A landscape with many valleys, sampled at points; each row gives a point and its height.
A ball rolls from a point to the lowest of its 2 nearest points, and stops where none of them is lower. Distance is the straight distance between rows; heights are no part of it.
z193 (h 487): 64  113  123  114  91  110  77  78  77  109  115  106  113  137  96  98  95  114  99  97  73  86  88  123  88  112
z485 (h 641): 100  90  65  86  100  100  93  65  106  98  85  106  73  76  123  131  116  111  98  99  71  66  115  106  63  62
z824 (h 239): 145  102  78  101  109  120  89  109  95  105  112  108  75  81  94  103  116  84  93  119  136  119  100  69  92  88
z866 (h 361): 84  58  97  151  101  114  68  88  86  116  129  108  70  100  128  119  104  87  112  100  116  101  119  100  93  100
z412 (h 661): 106  111  135  129  113  88  99  95  103  72  93  95  136  128  78  102  90  89  106  118  89  114  75  109  125  113
z784 (h 309): 104  74  104  139  112  103  115  78  89  105  125  114  96  122  99  118  73  80  106  102  117  73  89  113  87  91
z89 (h 442): 109  122  97  111  94  114  96  61  98  103  141  129  101  117  104  82  84  135  91  54  110  83  123  88  64  106
z43 (h 687): 95  106  93  65  129  99  86  91  107  96  78  84  78  78  92  113  130  109  83  121  81  132  102  82  120  88
z348 (h 439): 81  121  103  85  96  92  71  82  102  87  115  105  98  92  106  101  110  131  132  82  72  120  158  84  91  98
z672 (h 595): 64  118  133  99  90  102  91  98  88  99  81  105  111  86  110  122  104  106  101  80  57  85  73  123  75  102
z525 (h 546): 105  110  96  95  103  122  119  52  89  96  121  116  82  108  121  93  88  142  118  34  96  85  136  96  56  91
z616 (h 555): 122  130  81  56  87  103  108  77  108  93  97  95  128  107  53  94  84  110  73  117  104  90  60  100  96  125
z229 (h 349): 119  82  101  128  104  101  119  80  90  106  114  123  82  98  112  127  95  76  119  107  114  91  101  94  78  90
z158 (h 574): 111  118  82  68  97  122  106  71  121  114  112  108  103  100  76  99  90  114  67  114  107  70  76  97  78  102
z359 (h 781): 97  110  122  78  87  68  136  106  122  90  48  93  115  111  88  93  93  107  79  96  101  87  71  108  105  112
z853 (h 697): 143  88  80  82  97  88  130  119  119  100  86  104  71  103  87  80  111  93  132  116  120  117  92  76  115  102
z276 (h 569): 89  135  98  95  81  110  95  89  85  105  137  109  145  152  90  73  94  112  93  86  86  76  111  117  72  108
z746 (h 238): 102  93  126  166  114  119  68  97  85  92  135  107  108  98  106  100  92  98  103  106  120  118  88  94  125  112
z212 (h 307): 118  98  96  104  112  115  71  93  74  85  105  87  67  90  92  93  108  108  97  129  108  142  107  75  116  91
z461 (h 593): 76  61  102  127  107  104  82  75  79  116  107  99  90  78  138  159  102  94  123  79  66  73  107  116  79  96
z510 (h 226): 54  121  113  80  77  93  103  113  111  108  94  104  120  112  119  95  101  110  104  79  68  75  129  122  71  98
z574 (h 522): 115  134  89  89  79  88  116  117  104  96  105  107  167  120  74  87  83  94  79  104  118  89  89  110  89  113
z799 (h 273): 83  93  73  58  82  65  107  95  113  96  57  91  98  85  118  112  116  99  111  104  70  87  135  106  90  71
z920 (h 729): 97  95  81  88  83  93  124  116  104  106  96  91  99  117  97  70  78  109  89  119  129  96  114  105  119  94
z715 (h 350): 86  116  92  94  93  105  72  83  96  100  98  108  81  81  124  138  114  141  123  67  68  108  145  85  79  89
z72 (h 320): 90  89  93  108  97  110  98  69  90  84  111  111  69  126  94  87  70  126  114  103  106  73  102  105  109  94
z895 (h 199): 92  66  94  104  118  81  84  104  86  99  73  81  95  68  122  145  134  52  120  114  79  110  100  107  90  87
z25 (h 710): 140  100  75  62  118  91  138  106  110  110  83  94  73  100  83  94  118  93  96  116  118  123  88  73  124  91
z657 (h 483): 81  91  146  152  113  98  103  89  96  126  106  111  107  80  118  120  104  106  90  116  103  136  86  112  131  113
z806 (h 384): 108  131  108  93  88  92  115  89  111  103  102  130  94  77  105  126  113  112  131  80  88  116  126  85  81  96
z180 (h 648): 104  121  131  110  112  94  90  88  95  89  87  91  140  138  64  114  99  93  82  121  78  102  46  119  103  129
z8 (h 330): 82  115  86  58  87  105  93  61  126  98  120  96  113  99  66  87  100  124  116  67  75  73  94  92  74  126
z952 (h 488): 117  98  103  101  87  106  106  115  98  74  94  114  69  72  117  107  107  91  129  80  95  87  85  92  88  83
z631 (h 458): 93  105  111  111  111  136  67  96  99  101  118  102  106  117  82  106  95  101  71  110  101  85  46  113  107  117
z679 (h 404): 140  82  99  120  121  120  108  118  99  124  95  110  48  88  114  99  124  102  86  99  120  136  79  71  132  91
z910 (h 379): 66  91  102  74  115  93  73  103  88  99  47  80  105  90  115  110  121  90  75  125  72  109  103  117  101  79
z311 (h 564): 107  99  92  85  82  95  122  88  121  86  117  112  77  89  101  81  93  129  143  51  101  86  117  84  96  110
z836 (h 501): 118  93  77  80  82  106  93  100  110  69  125  94  84  105  70  80  88  108  133  83  113  79  100  84  112  113
z547 (h 428): 70  128  115  97  80  129  67  75  80  100  127  109  98  114  100  86  110  129  99  69  62  79  91  107  64  110
z61 (h 446): 101  116  106  118  118  116  107  113  118  141  115  111  106  97  109  102  104  105  63  112  133  132  94  99  134  100
z527 (h 347): 101  117  102  110  100  118  128  72  102  107  140  125  125  129  104  79  73  128  90  72  101  60  99  110  59  97
z17 (h 452): 103  96  93  109  92  98  103  75  78  91  99  119  61  89  124  114  100  114  132  91  90  104  129  96  86  72
z749 (h 211): 77  76  129  123  106  84  113  78  63  116  82  104  109  88  126  113  94  77  95  118  93  108  101  118  95  91
z170 (h 617): 110  92  74  90  84  94  137  96  129  104  137  110  95  104  99  59  91  127  122  57  112  74  133  85  83  105
z160 (h 620): 92  96  88  94  94  118  98  60  95  111  93  113  75  83  121  117  98  112  80  99  85  62  95  109  55  65
z751 (h 640): 67  94  81  79  64  97  97  102  125  118  90  95  73  72  127  80  111  145  106  85  89  98  144  87  104  99
z432 (h 610): 94  130  90  91  82  102  80  93  77  87  123  100  137  118  85  72  82  105  110  100  94  97  133  98  75  96
z877 (h 539): 129  140  87  89  91  101  109  94  103  86  115  106  152  110  67  88  80  103  78  104  112  91  58  104  104  124
z957 (h 742): 90  108  138  87  109  96  90  111  82  73  64  76  116  100  81  99  105  78  82  105  78  93  56  114  97  105
z518 (h 676): 95  118  108  78  103  105  77  63  96  92  84  100  70  76  96  109  108  130  88  118  84  127  96  85  106  92
z175 (h 741): 104  99  82  54  86  81  116  88  89  79  67  75  115  107  61  74  80  102  95  113  101  95  89  97  111  118
z2 (h 478): 112  107  118  108  117  104  99  110  107  102  106  98  117  83  92  123  108  64  95  113  111  111  73  101  97  105
z218 (h 268): 90  117  95  83  67  111  96  115  88  101  105  87  134  114  83  66  87  109  70  104  94  63  75  120  76  108
z890 (h 704): 105  90  77  97  93  97  94  131  115  103  85  101  85  60  129  144  139  80  120  85  74  85  111  105  72  77
z923 (h 689): 85  107  111  82  93  82  119  72  101  73  104  107  111  140  83  82  79  125  132  67  79  78  102  115  100  118
z543 (h 739): 122  97  78  102  105  92  132  123  112  104  98  94  118  136  80  91  72  101  85  116  138  106  99  108  141  109
z872 (h 759): 100  79  101  105  113  112  78  123  97  75  89  70  112  137  77  108  87  70  85  102  109  76  69  118  116  114
z12 (h 678): 130  98  87  92  90  76  138  96  107  80  98  115  82  111  87  83  94  107  144  98  114  101  100  84  110  104
z393 (h 284): 128  99  102  151  96  119  77  119  89  88  130  110  79  111  106  85  95  100  106  107  137  118  105  86  117  105
z484 (h 654): 123  113  105  114  88  91  127  98  96  86  122  127  97  109  101  87  87  102  133  94  121  99  112  96  107  97
z790 (h 494): 109  69  74  123  93  98  87  87  74  105  84  116  50  106  137  110  122  102  134  109  90  96  128  97  92  70
z213 (h 552): 109  89  99  89  100  68  129  127  118  99  54  93  106  104  110  127  117  55  112  115  102  101  116  103  86  84
z249 (h 656): 83  82  95  107  122  101  89  100  121  116  104  86  114  151  86  129  85  76  85  121  116  79  103  116  99  109
z939 (h 753): 103  80  109  126  112  87  119  107  72  103  86  88  109  119  100  96  79  70  89  129  121  113  109  112  118  95
z778 (h 554): 101  81  76  108  73  111  101  107  118  113  110  105  56  93  129  86  103  130  95  91  116  87  133  83  85  81
z182 (h 663): 110  114  93  107  84  85  132  101  116  93  125  126  120  122  101  72  81  116  121  70  121  81  118  96  109  109
z136 (h 625): 101  101  124  128  90  91  112  111  73  75  107  117  95  95  123  90  96  93  140  85  101  109  117  96  97  90
z6 (h 664): 77  95  93  81  82  88  111  118  115  119  78  96  73  79  124  83  114  122  98  105  100  108  121  96  122  92
z187 (h 591): 86  105  127  127  106  102  73  94  97  115  120  114  109  62  114  130  113  82  108  90  93  112  100  100  83  109
z351 (h 556): 107  44  83  126  112  105  106  97  81  115  97  97  67  81  136  129  121  68  108  100  98  85  84  111  89  82
z80 (h 543): 71  110  120  97  84  91  90  139  124  81  101  104  114  108  109  94  101  101  121  72  96  91  102  112  117  112
z394 (h 761): 88  91  114  107  110  85  113  91  74  117  71  91  126  135  95  101  76  84  66  135  112  97  97  122  104  99
z973 (h 657): 111  131  122  97  89  106  87  62  77  90  105  121  90  78  91  89  95  126  96  98  88  113  96  86  88  105
z374 (h 464): 80  108  122  137  106  100  92  108  111  129  112  114  104  93  118  100  104  109  82  113  117  128  112  105  127  105
z174 (h 260): 98  92  130  127  119  73  125  92  87  128  88  109  115  80  109  130  106  65  95  127  104  129  102  106  102  96
z36 (h 519): 96  72  94  92  95  79  122  141  110  90  68  82  73  126  109  75  105  99  120  112  106  106  107  105  134  96
z487 (h 535): 92  144  107  72  104  100  90  70  90  92  118  111  116  99  92  95  107  113  127  64  75  109  134  98  64  107
z797 (h 429): 85  132  120  112  93  98  72  107  106  91  123  102  152  126  95  84  96  116  106  106  88  116  100  109  115  120
z933 (h 642): 100  142  116  74  92  88  97  72  108  86  117  108  134  116  60  83  111  134  114  96  65  114  75  98  108  133
z695 (h 297): 89  89  105  107  112  118  91  93  90  116  91  97  78  76  122  113  105  94  81  111  104  104  94  102  97  91
z279 (h 707): 111  121  73  51  108  127  70  107  79  89  93  72  112  84  61  83  92  107  64  121  97  119  78  96  119  113
z489 (h 596): 103  107  91  83  94  120  106  63  111  110  116  116  93  99  94  104  84  122  78  99  96  59  82  98  50  84
z803 (h 740): 127  108  73  83  115  97  125  130  99  115  91  81  116  104  83  101  93  59  67  124  134  107  102  96  96  91
z226 (h 338): 70  100  84  58  100  77  72  92  102  83  62  83  96  93  106  102  116  112  103  121  69  103  125  105  103  87
z49 (h 326): 109  63  98  145  97  117  83  114  93  112  114  107  55  108  125  97  104  96  109  106  126  103  99  95  108  92
z903 (h 270): 96  113  111  116  87  109  122  101  118  120  132  127  133  113  113  85  83  114  73  82  102  58  79  117  73  98
z280 (h 441): 80  124  97  104  101  125  63  105  116  120  125  99  114  122  90  95  107  124  63  111  100  102  67  110  121  118
z851 (h 562): 88  125  138  98  82  87  112  96  93  80  86  107  114  91  101  87  95  113  106  84  79  98  80  116  99  104
z310 (h 618): 92  112  111  72  93  110  80  85  99  83  83  99  94  72  93  117  111  102  95  93  72  83  66  107  70  92
z436 (h 528): 67  112  93  94  86  102  72  95  96  103  116  94  129  163  82  80  83  111  92  109  80  73  98  130  87  117
z697 (h 391): 72  92  103  116  91  110  72  120  94  94  119  91  141  121  103  95  89  63  96  99  99  69  106  116  68  102
z931 (h 406): 112  129  90  122  81  118  68  70  97  107  146  127  109  114  101  89  72  129  68  81  122  94  112  82  74  107
z159 (h 632): 80  94  103  98  112  92  107  103  135  110  84  106  93  109  105  136  104  91  104  104  97  92  95  109  100  98
z230 (h 60): 87  77  121  134  99  97  102  112  78  107  77  96  78  57  135  140  115  100  124  90  74  113  103  105  111  84
z303 (h 256): 88  85  105  137  97  117  89  79  80  92  129  119  90  117  115  100  76  106  112  88  106  73  104  106  93  91
z367 (h 701): 112  67  111  120  120  86  118  134  119  108  89  91  93  105  110  137  120  51  112  97  114  101  81  107  112  103
z318 (h 529): 111  112  104  84  91  73  132  128  127  98  75  101  109  99  99  101  104  72  109  104  114  103  109  97  94  94
z534 (h 700): 107  82  99  95  145  94  128  121  90  141  91  97  80  94  108  117  127  73  64  113  109  138  99  85  132  82
z237 (h 752): 111  97  116  101  117  103  77  122  78  72  83  66  138  114  71  103  96  63  76  112  98  111  77  112  108  111
z305 (h 639): 100  136  97  103  81  88  104  99  83  96  131  118  140  111  96  65  83  110  107  102  109  113  135  97  105  104
z439 (h 526): 98  117  117  97  84  106  112  105  96  69  103  119  95  76  104  101  93  109  125  63  86  77  80  108  89  100
z465 (h 508): 136  77  93  108  123  101  116  101  70  107  88  102  75  93  105  104  114  56  110  129  110  119  81  93  104  80
z422 (h 484): 121  79  115  123  124  83  133  133  86  101  73  87  88  99  111  101  115  61  115  123  98  136  95  95  116  84
z254 (h 734): 120  100  76  100  127  109  116  113  85  121  100  82  137  122  74  120  78  68  59  121  131  103  87  113  110  101
z795 (h 181): 87  92  75  66  81  79  125  68  123  101  105  95  115  83  59  72  95  116  129  66  94  75  101  83  77  120
z962 (h 746): 121  93  103  124  109  80  120  120  90  90  80  88  135  147  80  100  69  86  89  125  130  110  98  112  131  112
z337 (h 699): 103  110  91  43  123  96  86  99  103  83  81  67  103  92  63  94  109  97  78  118  89  127  92  90  117  107
z85 (h 527): 129  101  68  81  97  123  102  111  95  94  112  83  112  91  65  68  75  137  77  96  127  115  63  98  146  128
z427 (h 563): 90  117  126  135  110  98  91  80  93  107  128  128  122  108  102  119  95  101  119  93  92  107  111  105  92  108
z491 (h 723): 94  55  122  112  136  90  93  99  82  103  77  78  102  101  98  126  99  56  77  104  97  97  67  112  114  116
z81 (h 410): 109  129  91  102  89  104  115  90  121  122  123  125  115  94  104  104  96  101  97  107  124  100  131  94  78  88
z346 (h 666): 92  90  113  128  109  94  86  102  103  108  111  93  148  149  86  118  81  69  89  110  108  82  87  126  99  121
z566 (h 296): 107  108  80  82  95  81  125  103  122  104  95  121  91  87  115  137  112  99  139  87  81  94  134  90  75  78
z844 (h 524): 111  75  67  121  90  107  105  92  107  132  95  111  54  103  142  110  120  106  104  114  106  92  130  92  85  68
z426 (h 638): 108  96  107  98  87  83  104  91  132  86  100  104  67  82  91  84  110  141  127  80  101  119  97  80  136  124
z958 (h 408): 75  97  120  81  104  78  103  123  110  100  45  86  100  87  113  127  115  89  90  107  74  105  103  112  107  84
z772 (h 432): 75  103  121  116  94  105  89  113  86  76  112  100  134  123  98  90  83  81  113  74  96  66  90  125  85  105
z355 (h 431): 105  72  140  154  116  94  94  123  101  106  125  93  110  81  117  114  109  66  116  108  108  133  102  101  123  114
z827 (h 346): 127  89  90  96  105  102  86  95  80  68  102  83  73  106  78  74  97  114  132  129  104  130  107  88  134  98
z231 (h 489): 74  91  105  93  96  81  94  121  109  80  74  82  95  127  102  92  98  92  108  115  98  95  126  109  118  93
z655 (h 450): 109  132  92  91  86  105  113  122  123  109  120  110  125  76  107  93  97  87  93  101  115  82  109  99  65  86
z121 (h 770): 93  110  111  68  97  79  125  81  115  101  59  106  103  94  90  110  97  106  87  104  82  86  84  107  92  102
z71 (h 375): 67  118  117  108  75  108  86  87  109  120  115  123  90  107  123  88  96  160  89  62  84  103  117  102  103  117
z771 (h 672): 87  102  113  104  94  103  101  122  77  110  89  93  92  83  117  66  97  99  76  126  120  128  120  103  121  85
z930 (h 398): 116  118  97  105  105  103  93  67  110  81  127  117  91  126  70  105  76  122  118  115  113  107  95  91  126  112
z540 (h 291): 153  83  73  121  108  116  88  98  90  109  92  112  53  85  118  112  130  78  112  110  111  116  93  68  76  80
z565 (h 714): 118  126  84  72  123  124  74  111  81  97  113  80  133  104  54  91  90  122  64  129  101  138  85  95  133  119
z472 (h 498): 115  129  111  104  115  107  93  102  103  96  108  105  116  91  81  90  101  103  77  118  109  119  69  100  122  109
z294 (h 281): 121  105  81  69  98  106  90  118  81  65  88  77  105  82  81  85  99  74  99  113  110  90  81  93  91  93
z987 (h 317): 107  115  111  97  107  85  105  87  114  88  102  117  88  97  99  114  104  110  134  115  94  130  128  91  109  91
z886 (h 728): 107  109  70  73  119  118  100  110  86  116  98  78  113  125  75  105  73  96  56  128  116  113  91  113  115  103
z528 (h 571): 87  46  105  130  105  110  93  89  95  126  111  95  80  69  135  132  106  80  95  92  96  67  91  112  81  98
z601 (h 514): 90  98  117  109  97  90  93  133  102  73  91  90  113  106  102  86  96  83  109  106  109  99  99  107  121  102
z129 (h 662): 102  91  62  92  95  107  91  92  119  99  111  103  77  84  134  128  120  111  114  88  80  63  137  95  50  61
z420 (h 665): 110  134  134  109  102  84  111  69  92  67  112  109  131  117  74  87  87  123  117  111  80  122  86  102  125  121
z698 (h 721): 106  106  89  64  138  117  100  113  80  105  89  69  113  126  66  92  83  113  55  116  103  125  86  98  147  108
z703 (h 357): 72  118  118  111  80  130  64  110  103  98  124  108  104  86  117  92  104  122  86  64  82  73  89  107  76  103
z542 (h 611): 97  93  93  105  76  86  101  77  116  92  117  111  67  74  90  71  100  143  127  54  108  114  115  67  115  127
z293 (h 513): 122  116  96  88  106  110  101  93  104  90  103  100  98  91  73  76  87  130  79  112  120  118  67  88  137  118
z846 (h 614): 124  122  86  80  81  94  88  83  100  89  105  99  91  49  77  70  102  118  99  97  113  121  111  61  95  114
z126 (h 457): 108  80  139  143  116  92  116  133  91  99  94  89  101  72  118  97  115  74  110  118  95  143  99  100  127  96
z634 (h 157): 70  88  124  123  104  100  77  120  103  88  94  94  76  80  128  133  117  114  134  85  70  114  109  107  122  99
z720 (h 504): 75  109  142  131  104  92  110  94  109  112  89  111  112  102  113  121  92  117  97  95  82  117  75  124  128  116
z909 (h 456): 111  104  111  81  139  98  114  127  118  102  78  89  103  98  87  121  110  68  73  104  106  117  70  95  117  96
z369 (h 613): 82  95  108  98  101  106  107  90  120  104  96  109  108  111  100  131  93  86  93  91  87  60  83  116  68  99
z686 (h 443): 85  123  120  115  82  97  79  74  102  85  123  120  99  101  102  74  94  158  110  68  92  118  106  92  114  126
z696 (h 434): 112  89  86  73  135  108  96  137  89  95  84  70  90  110  80  103  114  66  73  109  103  115  93  91  123  85
z468 (h 715): 104  119  81  76  72  77  132  111  104  110  90  85  122  84  82  58  89  106  92  116  125  120  117  95  126  116
z501 (h 592): 113  93  58  74  72  95  101  91  112  111  104  84  94  57  62  52  112  118  106  92  125  115  106  60  105  116
z873 (h 692): 113  74  96  115  141  96  132  116  106  144  105  100  89  112  100  122  107  66  70  116  130  117  87  95  126  98
z997 (h 675): 102  82  125  102  126  98  108  129  117  72  75  81  77  95  101  117  122  83  116  101  80  125  74  97  134  100
z277 (h 252): 76  88  102  96  111  103  84  103  101  120  83  90  105  65  123  134  118  66  86  112  88  101  107  111  76  77
z19 (h 393): 104  90  78  78  82  107  110  119  117  77  116  91  89  84  105  68  91  97  107  85  104  53  106  95  63  79
z445 (h 419): 79  128  100  89  100  116  60  121  123  115  116  99  119  102  94  90  115  106  77  113  106  114  104  101  113  114
z410 (h 679): 96  98  98  103  96  101  104  112  95  116  72  98  63  72  137  86  118  117  86  112  100  132  122  92  123  78
z578 (h 382): 125  76  52  77  105  109  99  92  102  101  74  98  41  86  114  90  129  114  97  112  99  92  97  88  108  76
z51 (h 411): 114  88  68  73  117  112  94  122  97  102  91  86  62  93  108  91  127  91  87  113  108  106  100  93  119  75
z481 (h 259): 75  112  116  121  105  104  79  91  103  108  100  112  93  82  126  157  108  124  135  76  62  116  132  94  102  98
z704 (h 191): 135  95  61  99  105  135  89  112  84  89  111  93  83  96  85  88  87  97  87  113  131  101  88  89  105  97
z384 (h 445): 79  85  89  87  89  80  109  98  122  91  97  97  93  128  104  92  82  113  123  90  100  73  131  106  111  103
z169 (h 190): 106  92  60  58  84  80  129  102  134  102  75  102  84  88  119  120  119  100  113  94  79  76  126  101  80  79
z215 (h 655): 78  119  126  114  105  123  89  74  80  112  118  118  111  103  117  141  103  110  117  51  64  85  114  111  63  104
z248 (h 197): 85  91  128  113  141  97  90  84  90  102  82  77  97  106  92  120  107  82  89  132  85  137  102  103  117  100
z475 (h 757): 98  108  73  55  108  102  106  100  123  125  79  89  92  86  100  107  117  91  69  123  114  101  116  92  91  76
z184 (h 525): 135  57  73  106  136  117  103  118  58  109  84  91  63  97  113  98  126  60  95  107  104  111  69  85  109  74
z789 (h 540): 124  41  83  125  132  112  101  114  79  132  84  95  57  82  136  109  141  66  99  98  98  111  72  94  110  83
z99 (h 405): 114  65  121  147  125  112  88  109  98  117  120  103  77  86  118  127  121  81  115  109  101  136  95  86  119  108
z115 (h 193): 86  87  123  138  98  115  68  91  70  88  118  98  100  98  108  95  89  87  107  109  107  98  92  109  108  98
z91 (h 756): 100  94  83  58  94  84  117  71  108  87  80  88  78  87  86  86  95  110  105  108  92  89  88  95  106  100
z855 (h 732): 86  83  145  114  119  97  99  94  84  94  74  92  114  82  96  119  101  70  91  94  84  100  47  121  98  115
z940 (h 717): 96  52  111  99  139  85  108  102  78  103  49  70  88  88  113  127  120  54  66  104  90  96  72  110  108  92
z816 (h 345): 151  73  51  93  100  114  91  106  102  110  77  104  48  100  119  80  136  100  119  115  103  110  101  76  94  75
z765 (h 392): 123  83  74  103  95  104  90  99  81  74  97  100  59  117  103  85  103  100  142  118  105  107  122  78  112  96
z298 (h 463): 86  130  127  129  97  101  67  86  108  84  127  115  123  119  98  83  103  144  104  98  84  136  98  100  126  118
z752 (h 340): 64  125  117  78  71  90  94  127  122  118  85  99  138  106  107  78  109  105  72  96  81  92  107  121  90  115
z546 (h 399): 105  99  103  129  100  98  117  64  87  115  115  135  74  92  118  133  92  106  119  87  104  98  130  94  71  83
z29 (h 722): 99  106  98  70  82  79  121  81  97  75  85  93  118  128  72  77  75  105  115  94  98  75  104  104  92  114
z350 (h 444): 125  87  71  86  83  118  104  124  122  89  104  101  65  75  121  89  117  92  115  93  106  72  103  85  71  72
z147 (h 274): 61  102  115  122  88  122  77  98  92  112  121  113  95  101  132  91  94  135  94  65  81  82  128  110  72  91
z123 (h 532): 83  112  127  134  101  105  111  89  110  102  116  132  109  102  114  120  92  120  109  69  93  91  86  109  107  113
z898 (h 582): 67  123  126  79  90  89  73  119  125  86  103  96  129  126  88  101  110  113  107  72  67  87  96  116  95  128
z640 (h 660): 97  118  109  114  77  93  101  112  82  97  103  107  120  86  114  68  92  107  99  118  120  131  127  97  116  92
z35 (h 492): 101  129  107  84  85  78  121  117  126  96  98  107  148  111  90  94  96  74  97  91  109  77  109  104  78  101
z864 (h 766): 108  97  104  87  105  103  97  146  119  81  76  74  131  129  79  94  91  83  67  90  126  81  76  113  115  113
z734 (h 329): 90  101  90  79  81  115  106  118  118  86  115  81  123  107  93  71  81  101  79  97  100  48  104  109  60  92
z737 (h 677): 111  85  101  141  117  98  99  97  91  117  133  101  140  120  96  113  81  68  88  118  134  101  78  111  111  115
z437 (h 683): 122  77  91  130  122  112  110  107  102  132  132  102  108  105  96  119  98  59  88  123  137  106  93  100  103  110
z161 (h 749): 103  108  75  63  94  106  113  121  117  120  87  78  119  93  94  92  100  81  58  117  120  89  110  104  83  87
z580 (h 427): 121  103  97  116  111  119  104  114  110  136  109  111  67  92  112  100  109  110  64  104  143  125  93  80  126  90
z469 (h 370): 124  88  106  142  108  112  94  107  114  127  104  123  56  79  128  132  123  102  100  94  115  126  91  80  103  98
z887 (h 773): 110  105  103  68  100  83  123  130  119  93  50  73  123  120  83  95  94  81  58  98  123  85  92  105  111  112
z955 (h 684): 107  81  68  117  91  104  97  108  94  110  97  107  85  71  144  132  125  97  128  76  71  75  131  102  54  60
z452 (h 645): 72  79  103  103  131  112  87  88  121  132  94  96  98  117  101  142  106  84  75  119  108  93  92  117  105  98
z288 (h 690): 118  71  95  101  128  100  105  129  116  90  81  93  71  99  107  130  130  69  124  98  97  105  72  96  109  89
z690 (h 459): 95  118  90  87  81  95  76  103  124  81  126  105  120  110  80  79  94  112  119  82  110  92  109  90  111  126
z162 (h 658): 103  88  115  102  108  95  101  111  124  77  93  97  59  95  101  97  108  121  130  93  92  117  87  93  137  103
z285 (h 565): 107  92  54  76  71  94  109  102  112  98  119  78  122  77  52  55  83  114  114  85  124  88  102  79  99  130
z341 (h 636): 86  116  116  95  95  108  122  60  78  86  118  117  102  126  105  85  84  129  128  52  89  82  115  116  81  108
z44 (h 366): 121  122  87  128  91  123  93  86  100  121  134  123  111  98  98  98  85  106  73  109  135  95  99  94  79  99
z559 (h 541): 120  93  59  64  81  113  91  114  92  85  108  72  116  85  51  67  83  120  94  96  123  101  84  92  126  129
z199 (h 607): 98  151  120  71  87  84  98  66  101  94  120  127  130  98  73  90  111  125  116  68  67  101  90  100  77  127
z64 (h 319): 128  121  90  82  86  95  102  119  74  77  95  88  121  89  73  73  84  88  99  122  118  113  100  96  101  101
z897 (h 389): 76  126  107  95  92  96  74  132  123  108  107  95  142  125  97  89  96  94  80  108  99  99  112  114  102  117
z56 (h 619): 59  86  128  129  103  104  100  76  68  111  108  106  103  92  130  146  92  104  128  57  60  81  116  116  82  100
z921 (h 254): 101  98  124  125  123  97  97  87  100  90  98  100  77  101  102  115  103  109  120  132  91  146  109  95  132  96
z899 (h 544): 110  79  93  80  120  82  113  140  110  97  69  70  73  118  108  77  118  93  110  122  95  135  115  85  141  90
z165 (h 409): 84  116  93  72  83  108  77  90  121  91  118  102  104  102  89  82  98  128  100  84  89  77  105  94  87  107
z366 (h 702): 113  105  94  94  96  86  128  126  119  111  104  96  99  91  96  65  110  115  100  113  125  136  109  85  148  110
z140 (h 709): 115  54  108  99  149  83  130  112  74  127  68  86  89  90  114  124  125  54  73  104  94  123  87  99  118  92
z599 (h 597): 83  85  66  91  66  101  100  95  118  113  119  96  75  82  121  57  99  144  97  65  102  83  150  80  79  98
z745 (h 598): 104  87  132  132  93  76  128  122  83  94  91  106  108  91  119  104  96  64  140  95  98  107  110  106  95  89
z287 (h 359): 120  109  104  99  93  91  98  109  82  65  103  82  111  101  68  67  85  113  121  125  108  128  107  91  133  112
z70 (h 331): 107  98  91  114  96  119  88  90  73  111  106  101  96  85  109  98  94  89  72  120  121  95  104  93  78  84
z861 (h 141): 86  73  114  126  96  83  115  90  63  123  71  98  96  57  140  139  102  85  114  102  76  106  116  110  88  84
z878 (h 594): 77  74  116  116  103  117  97  84  102  112  116  106  110  84  112  129  97  87  94  80  85  59  89  117  52  98
z470 (h 367): 103  104  99  101  99  106  109  66  101  88  108  108  92  137  75  105  65  112  99  122  111  86  79  111  119  111
z660 (h 237): 119  101  61  74  92  129  90  114  85  77  110  70  104  100  77  86  70  96  83  119  116  74  85  107  87  95
z356 (h 573): 104  76  113  112  101  70  110  120  85  87  66  87  112  97  111  112  107  49  114  106  99  101  115  104  81  87
z946 (h 387): 68  95  99  98  91  93  117  73  100  106  101  110  85  127  112  86  75  129  112  99  95  77  130  111  102  93
z830 (h 633): 96  107  119  91  103  92  102  79  101  93  72  100  119  134  72  122  89  82  83  108  87  69  62  115  80  113
z198 (h 133): 85  71  122  113  122  84  80  88  88  94  81  79  109  95  104  135  112  64  116  126  71  122  116  110  98  102
z275 (h 635): 124  141  95  86  75  97  91  64  86  93  117  119  112  76  76  69  85  133  91  95  110  122  92  72  90  121
z854 (h 430): 102  113  94  113  111  105  74  84  104  93  132  113  103  132  78  116  83  102  119  120  114  106  122  91  106  105
z975 (h 169): 83  126  107  80  67  101  119  103  111  105  123  113  138  113  97  60  96  126  81  67  89  58  79  117  74  110
z709 (h 682): 109  94  88  91  72  83  124  132  125  119  87  103  68  80  116  57  119  118  112  100  113  117  118  83  119  100
z227 (h 332): 65  116  108  93  84  102  87  114  104  108  106  101  132  105  109  105  102  78  100  88  87  85  124  117  56  93

For each start below, name the point where the ball stops.
z534 => z469
z803 => z704
z771 => z147
z846 => z704
z412 => z469
z751 => z303
z359 => z975
z56 => z469
z310 => z975

For each start below, name every point that the ball comes to, in order.
z864 => z872, z237, z957, z855, z491, z940, z140, z534, z873, z437, z737, z346, z249, z452, z159, z369, z878, z528, z351, z789, z184, z465, z422, z126, z355, z99, z469
z275 => z846, z501, z285, z559, z85, z293, z472, z2, z909, z696, z51, z578, z816, z540, z824, z704
z215 => z427, z123, z720, z657, z374, z61, z580, z679, z469
